Points, in no order, along strands that fork and pass close to each other.
(in the rows, 128 means zero)
Two points are linked if the straight distance between their rows is under 112. Some points are linked to none.
vina: [157 168 107 122 124 124  77 155 156 154 123 125 148 104 155 159 129 170
 145 125 123 157 152 116 146]
kon: [ 96  89 102  92 147  93 130 108 135 167 154 122 148 143 133  91  85 146
 162 179 141 101 149 123  79]
lag: [ 96 151 110 106 127 141 157 143 159 136  93 140 119 135 153 132 128 116
 155 123 169 127 124 125 115]
tage: [178 146 129 146 136 170 161 149 145 100  97 114 142 128 125 164 138 152
 117 108 186 126 110 134 115]
gazal: [184 153 101 180 152 127 139 138 189  80 122 115 106 127 154 141 112 197
 136  82  92 138 108 127 123]
Gopos: [101  88 108 117  98 116  73  91 103 161 170 152 127 139 160  96 133 117
 114 199  85  96 177 143 102]
lur: [105 122 152  69 121  95 143 158 101 124 171 160 176 162  93  92  65 123
 123  86 215 130 100 112 114]
buvaz: [ 98  76 106 125 133 117 135 130 143 131 127  96 155 122 116 132 128 178
 178 144 101 112 118 112 125]
Vazi: [116 142 134  78 126  85 167 146 113 116 153 131 157 198  96  97 137  90
  85  98 164 128 116 102 149]
Renel: [ 79 133 106  87 164  72 125 133 150 130 136 122 113 101 132 120 121 141
 144 115 110 134 102 124 149]
gufid: [115  57 168 191 100 152  93 109  96 148 123 114 146 120 110 121 132 123
 153 178  90 109 152  97 130]
Tikug: [ 99 111 107 124 122 122 145 104 157 131 150 156  91 134 152  94 109 137
 119 150  99  99 142 142 100]
gel: [156 124 129 155 160 120 143 138 143 129 132 117 164 141 118 119  57 146
 132 120 193 118 129 102  88]
velem: [162 135 124 141  64 164 105 150 134  96 160 179 106 130 164 121 140 146
  80 113 124 110 134 146 111]
gasiz: [118  96 209 157  91 176 105 154  86 109  99 134 117  80 115 161 180  87
 126  99 120 131  92 115 171]
Feti: [144 150 151 160 184 102  79 132 132 161 121 117 127  69 130 139  74 128
 139  98 150 152 133  97 132]
rifi: [208 143 104 140 158 129 118 100  80 110 138  80 107  71 116 171 196 145
  92 134  65 133 136 195 148]
bato: [132 166 104 134 160  95  76 139 164 163 132 151 140  72 162 128  62 166
 153  87 156 143 133 117 109]
lus: [156 169  82  93 169  98 188 111 152  99 154  95  89 179 117 116 132 148
  91 147 122 126 137 153 118]
Notum: [150 132 107 176 136 153 171 121 187  90 115 133  83 141 163 125 115 171
 126 110  92 107 114 141  99]
lor: [108 122 134  83 111 119 114 120  95 131 119  75 157 148  80 152 208 107
 147 170  73 151 123 112 198]
bom: [ 87 100 120  78 149  84 147 105 122 161 150  90 156 179 101  98 109 125
 141 189 143 105 144 101 115]
mef: [ 82 156 115 151 135 118 160 117 192 126  88 149 103 148 156 121 109 134
 185 116 100 156 122 104 155]
gor: [134  87 151 178 122 149 118 121 111 101 115 112  83  74 127 147 164 136
 115 119  55 121 103 138 152]
Zag: [113 110 137 181 150 109 140 136 145 123 101 174 144  78 152 115  48 157
 205  63 158 128  80 138  84]
muvut: [118 112 169 151  77 177 128 134 106 110 131 185 102 140 139 103 115  80
  98 113 139 115 135 121 109]
Nezu: [150 121  88 109 152 132 192 109 144 113 138  91  82 173 133 123 143 125
  92 167 121  87 139 167  82]
Bevav: [ 77 145 122  66 110  68  58 128 110 154 172 170 145 151 142  94 135  89
  86 117 104 142 144 120 160]
Dala: [ 93 148  95  57 161  65 109 119 140 137 172 124 116 131 133 105 140 135
 113 142  87 138 128 145 143]
Lunod: [ 79  75 175 119  64 188 118 153  83 123 100 165 131  77 123 147 153  78
 157 112 129 127  94 129 144]
puriv: [ 81 130 174 166  92 137 127 142 141 118 120 194 147 125 125  99  80 118
 169  87 142 162  98  90 160]
degu: [146  73 160 216 122 138  76 121 110 167 122 105 162  98 117 135  90 166
 164 144 108 121 152  90 114]
Kedar: [ 85 133 142  88 108 120 160 125 122  96 123 151  77 177 135  95 167  51
  80 102 108 124 109 127 153]
fike: [ 71  65 139  92  97 149 143 145  96 119 114 149 123  80 126 123 152 101
 152 131 133 100  94 144 117]
vin: [ 78 116 132 123 197  60 151 130 161 113 140 143 108  91 122 101  78 148
 133  86 116 130  74 124 136]
Zof: [104  61 130  97 102 169 136 143  92 140 116 120 154 117 121 133 143 110
 154 165 161  87 126 140  92]
met: [129  73 146 120 103 152 136 121  95 139 136  96 178 170  97 114 132 120
 136 178 166  99 135 113 100]
piru: [142  90 141 149 172 145 185 124 100 124  67  91 120  79 107 140 117  96
 149 110 186  89  95 153  83]
Sifi: [126 166  88  95 160 128 181 130 157 147  97 118 150 152 124 147 113 117
 152 136 214 135 129 135 110]
nufo: [105  64  99 108 153 100 160 116 150 127 150 101 153 154 122 103  95 189
 159 156 145  95 117 124  87]
buzo: [133 139 163 116  72 166 116 142  88 133 109 146 127 162 128 146 184  62
  89 126 137 130 144 121 160]
Tarur: [172 172  66 115 156 120 146 139 163 123 100  72 126  92 121 173 152 206
 171 109  78 158 116 157 145]
Nifo: [ 67 115 124  63 145  61 148 119 131 145 152 110 137 193 100  89 120 110
 139 147 116 130 120  94 144]
vora: [164 159 136 130 154 137 105  87  75 155 128 104 131  94 115 168 180  75
  91 164 124 141 172 173 153]
zumov: [127 160 150 156 168 138 134 114 152 128  85  94  65 109 131 148 148  96
 127 121  83 155 126 111 154]
Tivam: [121 109 130 106  98 157  58 121  70 169 144 156 130 103 148 122 134  76
 125 160 138 108 169 147  89]
led: [198 169  67 145 170 121 178 125 152 133 108  74 150  94 109 182 137 195
 149 109 141 143 119 162 131]
satok: [179 176  71 124 151 133 165 125 137 147 133  90 166 111 110 182 150 162
 132 156 147 156 152 162 141]
Fas: [133 117 112 111 147 158 165 136 102 146  87 113 132  78 130 156 148 105
 140 127 184 107 128 171 100]
dib: [ 72 137 134 170 183  71 148 114 184 121 131 191 125  89 142  78  49 157
 172  87 121 143  86 121 145]
bevup: [ 72 138 110 101 120 110 135 122 183 130 119 127 114 170 130 109 139 143
 173 145  63 154 129  92 166]
zel: [101 101 157 116 166 109 154 119 102 121 106  72 121 118  80 139 175  91
 133 150 119 131 103 116 167]
bemu: [124 154 103  60  86  90  70 142 114 141 195 171 153 150 150  97 126 137
  90 131 144 125 164 129 132]
zedef: [159 177 159 130  93 173 129 171 138 106  97 141 135 132 138 170 150 130
 114  87 179 152 116 118 157]
Sipas: [129 120 203 159 117 132  96 145  94 110 128 121 135 120  94 148 141 101
 103  94 127 146  98  91 177]
mif: [114 151 167 134 177 127 140 111 132 153  80  84 113 116 101 148 143  87
 136 132 136 155 128 100 170]
budiv: [161 161 169 133  65 183 145 168 115 113 112 151 141 175 123 150 157  81
  79  94 181 145 118 115 143]
sofi: [ 83 137 178 136  79 156 142 137 120 119 113 188  79 147 142  99 147  47
  95 100 111 132 122 114 152]
lopu: [159  98 129 158 132 146 154 104 118 105 140  95 102 167 125 119 138 125
  97 177  94  95 152 137  95]
gema: [ 77 104 128 167 161  89 139 113 163 150 119 202 145  94 136  71  32 163
 215  99 142 132 104 132 110]
rosog: [137 118 131 199 164 117 149 123 149 129  73 139 116  81 158 142  87 141
 177  67 142 121  94 143  93]
vuka: [ 83 157 120 140  98 150 140 132 181 140  94 185 124 134 164 124 102 117
 175 123 140 144 136 118 118]
kud: [127 131 134 161 190  85 118 121 145 141 137 109 127 113 113 118  65 143
 138 126 146 122 129 105 113]
mip: [164 163  90  84 110 128  98 164 122 140 170 140 179  91 128 151 121 162
 114 118 200 140 139 149 121]
mim: [168 141 192 166 110 129  83 147 110  84 148 105 144 139  93 152 154 144
  93 102  94 159 111  93 190]
rarez: [149 108 147 165 112 145 135 100 121 115 152 136  97 184 135  94 101 102
  81 168 138  92 164 119  85]
mib: [147 170 105  78  80 113  66 161 139 147 184 169 169 121 155 120  91 160
 111 114 173 140 158 131 117]
begi: [ 98 119 145  67 102 103 149 150 100 122 161 163 144 171 119  86 106  84
 100  97 175 116 109 113 113]
giga: [ 90  92  79 101 123 114 113 105 131 152 153 139  96 115 171 108 144 125
 121 179  79  87 162 163  99]
parop: [160 170 151 150  98 137  97 137 126 129 151 155 130 167 140 107  83 120
  84 115 166 130 151 102 113]
gaka: [174 165 107 131  90 146 108 143 154 118 165 157 118 171 170 118 103 152
  74 124 155 120 167 135  93]
mobep: [115 108 119  96  75 206 125 161 113 142 103 186 140 132 150 140 122 109
 161 127 192 121 113 141  81]
dugu: [119 154 145  80 111 104 148 140  83 111 137 141 121 189 109 103 172  51
  65  93 137 130 124 111 161]
todom: [ 99  73 155 155  80 142  89 105  95 135 155 156 139 144 132 102 130 115
 117 171  86 113 154 112 125]
mos: [119 132 174 193  85 150 125 129 153 109 145 213 129 140 127  67  69 141
 124  98 138 138 124 105 155]
luzig: [148 167 100 121 159  97  85 161 164 147 118 123 148  60 150 165 114 181
 160  74 143 154 120 127 144]
bidu: [106  90 136 104 134 128 122 125  91 132 103  76 154  87  84 162 197 118
 160 156  90 133 110 126 169]
detis: [139  90 136 131 118 147 137 101  88 140 135 116 133 178 107 113 115  87
 107 194 171  79 159 130  74]
Midu: [125 146 147 174  84 144 108 116 152 135 158 198 107 160 158  83  63 123
 114 124 129 132 169 106 111]
Subir: [154 134 104 130 126 166 188 147 173  81 111 125 120 155 152 139 136 152
 111 100 178 114 100 156  85]
viten: [111 123 101 154 159 110 170 110 173 120 112 148  80 115 170 113  92 148
 142 117 113 106 119 147  93]
ripek: [171 184  85 135 144 139 149 144 187  89 104 100 118 141 145 162 146 208
 159 103  89 164 105 134 133]
Leniz: [125 203 127 108 135 120 120 121 149 122 112 100  81 163 110 134 165 133
 130 133  39 194 122 104 174]
ledi: [163 161 110  99 130 123  90 139 119 151 147 120 148  82 136 156 148 137
 112 128 146 140 151 153 143]
danag: [140  92 115 174 144 117  98 118 143 168 107 100 144 102 131 139 108 174
 175 142  91 120 147 103 122]
Tigu: [143 125 120 162 140 148 150 121 154 108  97 102  72 104 146 150 147 145
 124 114  70 119 117 138 124]
gud: [211 162  71 146 126 169 155 123 137 145 119 100 136 118 134 183 165 163
 106 146 149 129 154 174 113]
Mufa: [163 102 131 126 135 132  65 114  63 167 149 119 170  84 123 137 141 115
 123 166 148 109 170 145 102]
vilur: [128  94 140 165 167 133 146 127 118 127  94 120  98  66 140 128 103 117
 142  98 136  94 103 140  90]
goruk: [224 155  82 150 149 143 148 114 116 118 140  76 108 105 118 170 165 172
  97 139  97 123 152 178 118]
modu: [137  92 159 182 115 130  89 115 116 120 138  89 138 145 105 130 144 158
 127 166  63 133 140  90 163]
remin: [152 190 106  91 145 120 157 125 142 104 131  85 105 178 102 128 164 135
 118 149  84 159 133 129 149]
Ziz: [174 130 152 155 166 127  83  94  79 122 123  80 117  97 108 170 187 115
  99 148  81 144 142 160 161]
simom: [132  86 160 165  45 184 103 133 101  82 173 192 109 131 144 100 134 111
  83 119 111 112 133 144 128]
Fupu: [147 120 178 197 116 117  83 127 126  87 155 102 125 146 101 128 133 167
 103 129  41 157 110  88 183]
Tig: [112 156 104  84 158 147 200 126 115 158  88 114 133 110 112 157 146  72
 137 140 208 124 130 167 121]
Rogo: [112  96 148 111 143 124 155 145 123 110 139 147 159 153 111 102  60 131
 141 105 212 120  98 113  89]
Rad: [108 127 159  92  89 151 124 135 107 145  98 105 145 158 114 144 197  82
 140 150 116 145 135 107 170]
dudi: [149 125 145 130 139 119  64  82  59 153 138 108 171 122 110 149 157  82
 110 186 129 125 184 144 135]
Gede: [152 141  70  91 127 151 172 157 182  86 123 121 163 134 148 153 141 200
 146  93 183 128  92 163 109]
fizo: [ 82 127 121 117 133 119 126 112 134 119 114 106  84 163 112 119 168 122
 139 154  26 159 115 109 171]
zupem: [ 96 144 100  43 151  49  91 103  98 152 175 133 138 158 121 103 153  84
  89 144 107 138 147 141 155]

Follow the links from the first point to the second, and from the first to the third. Name the last point that the two ways share.
Subir, nufo, rifi => Notum
remin, bom, gazal => gufid
buzo, fike, kon => gufid
rifi, modu, Subir => Notum

A fork is a point with three links. Follow the links from the first point to the second and name the forks in between, in order.
gufid, vora => Notum
ripek, buzo => Notum, Tigu
fike, Ziz => gufid, Notum
lopu, danag => gufid
led, danag => Notum, gufid
tage, fike => Tigu, Notum, gufid
Fupu, lor => gufid, Notum, Tigu
Gede, goruk => Tigu, Notum
gor, Subir => Tigu

A fork is a point with three links, a tip a point with one. Leave the first point through the second and follow the links. Name the first fork or tip that comes.
luzig, bato => puriv
mef, bevup => gufid
Notum, gazal => Tivam
dudi, vora => Notum
zumov, mif => Gede
tage, zedef => Tigu
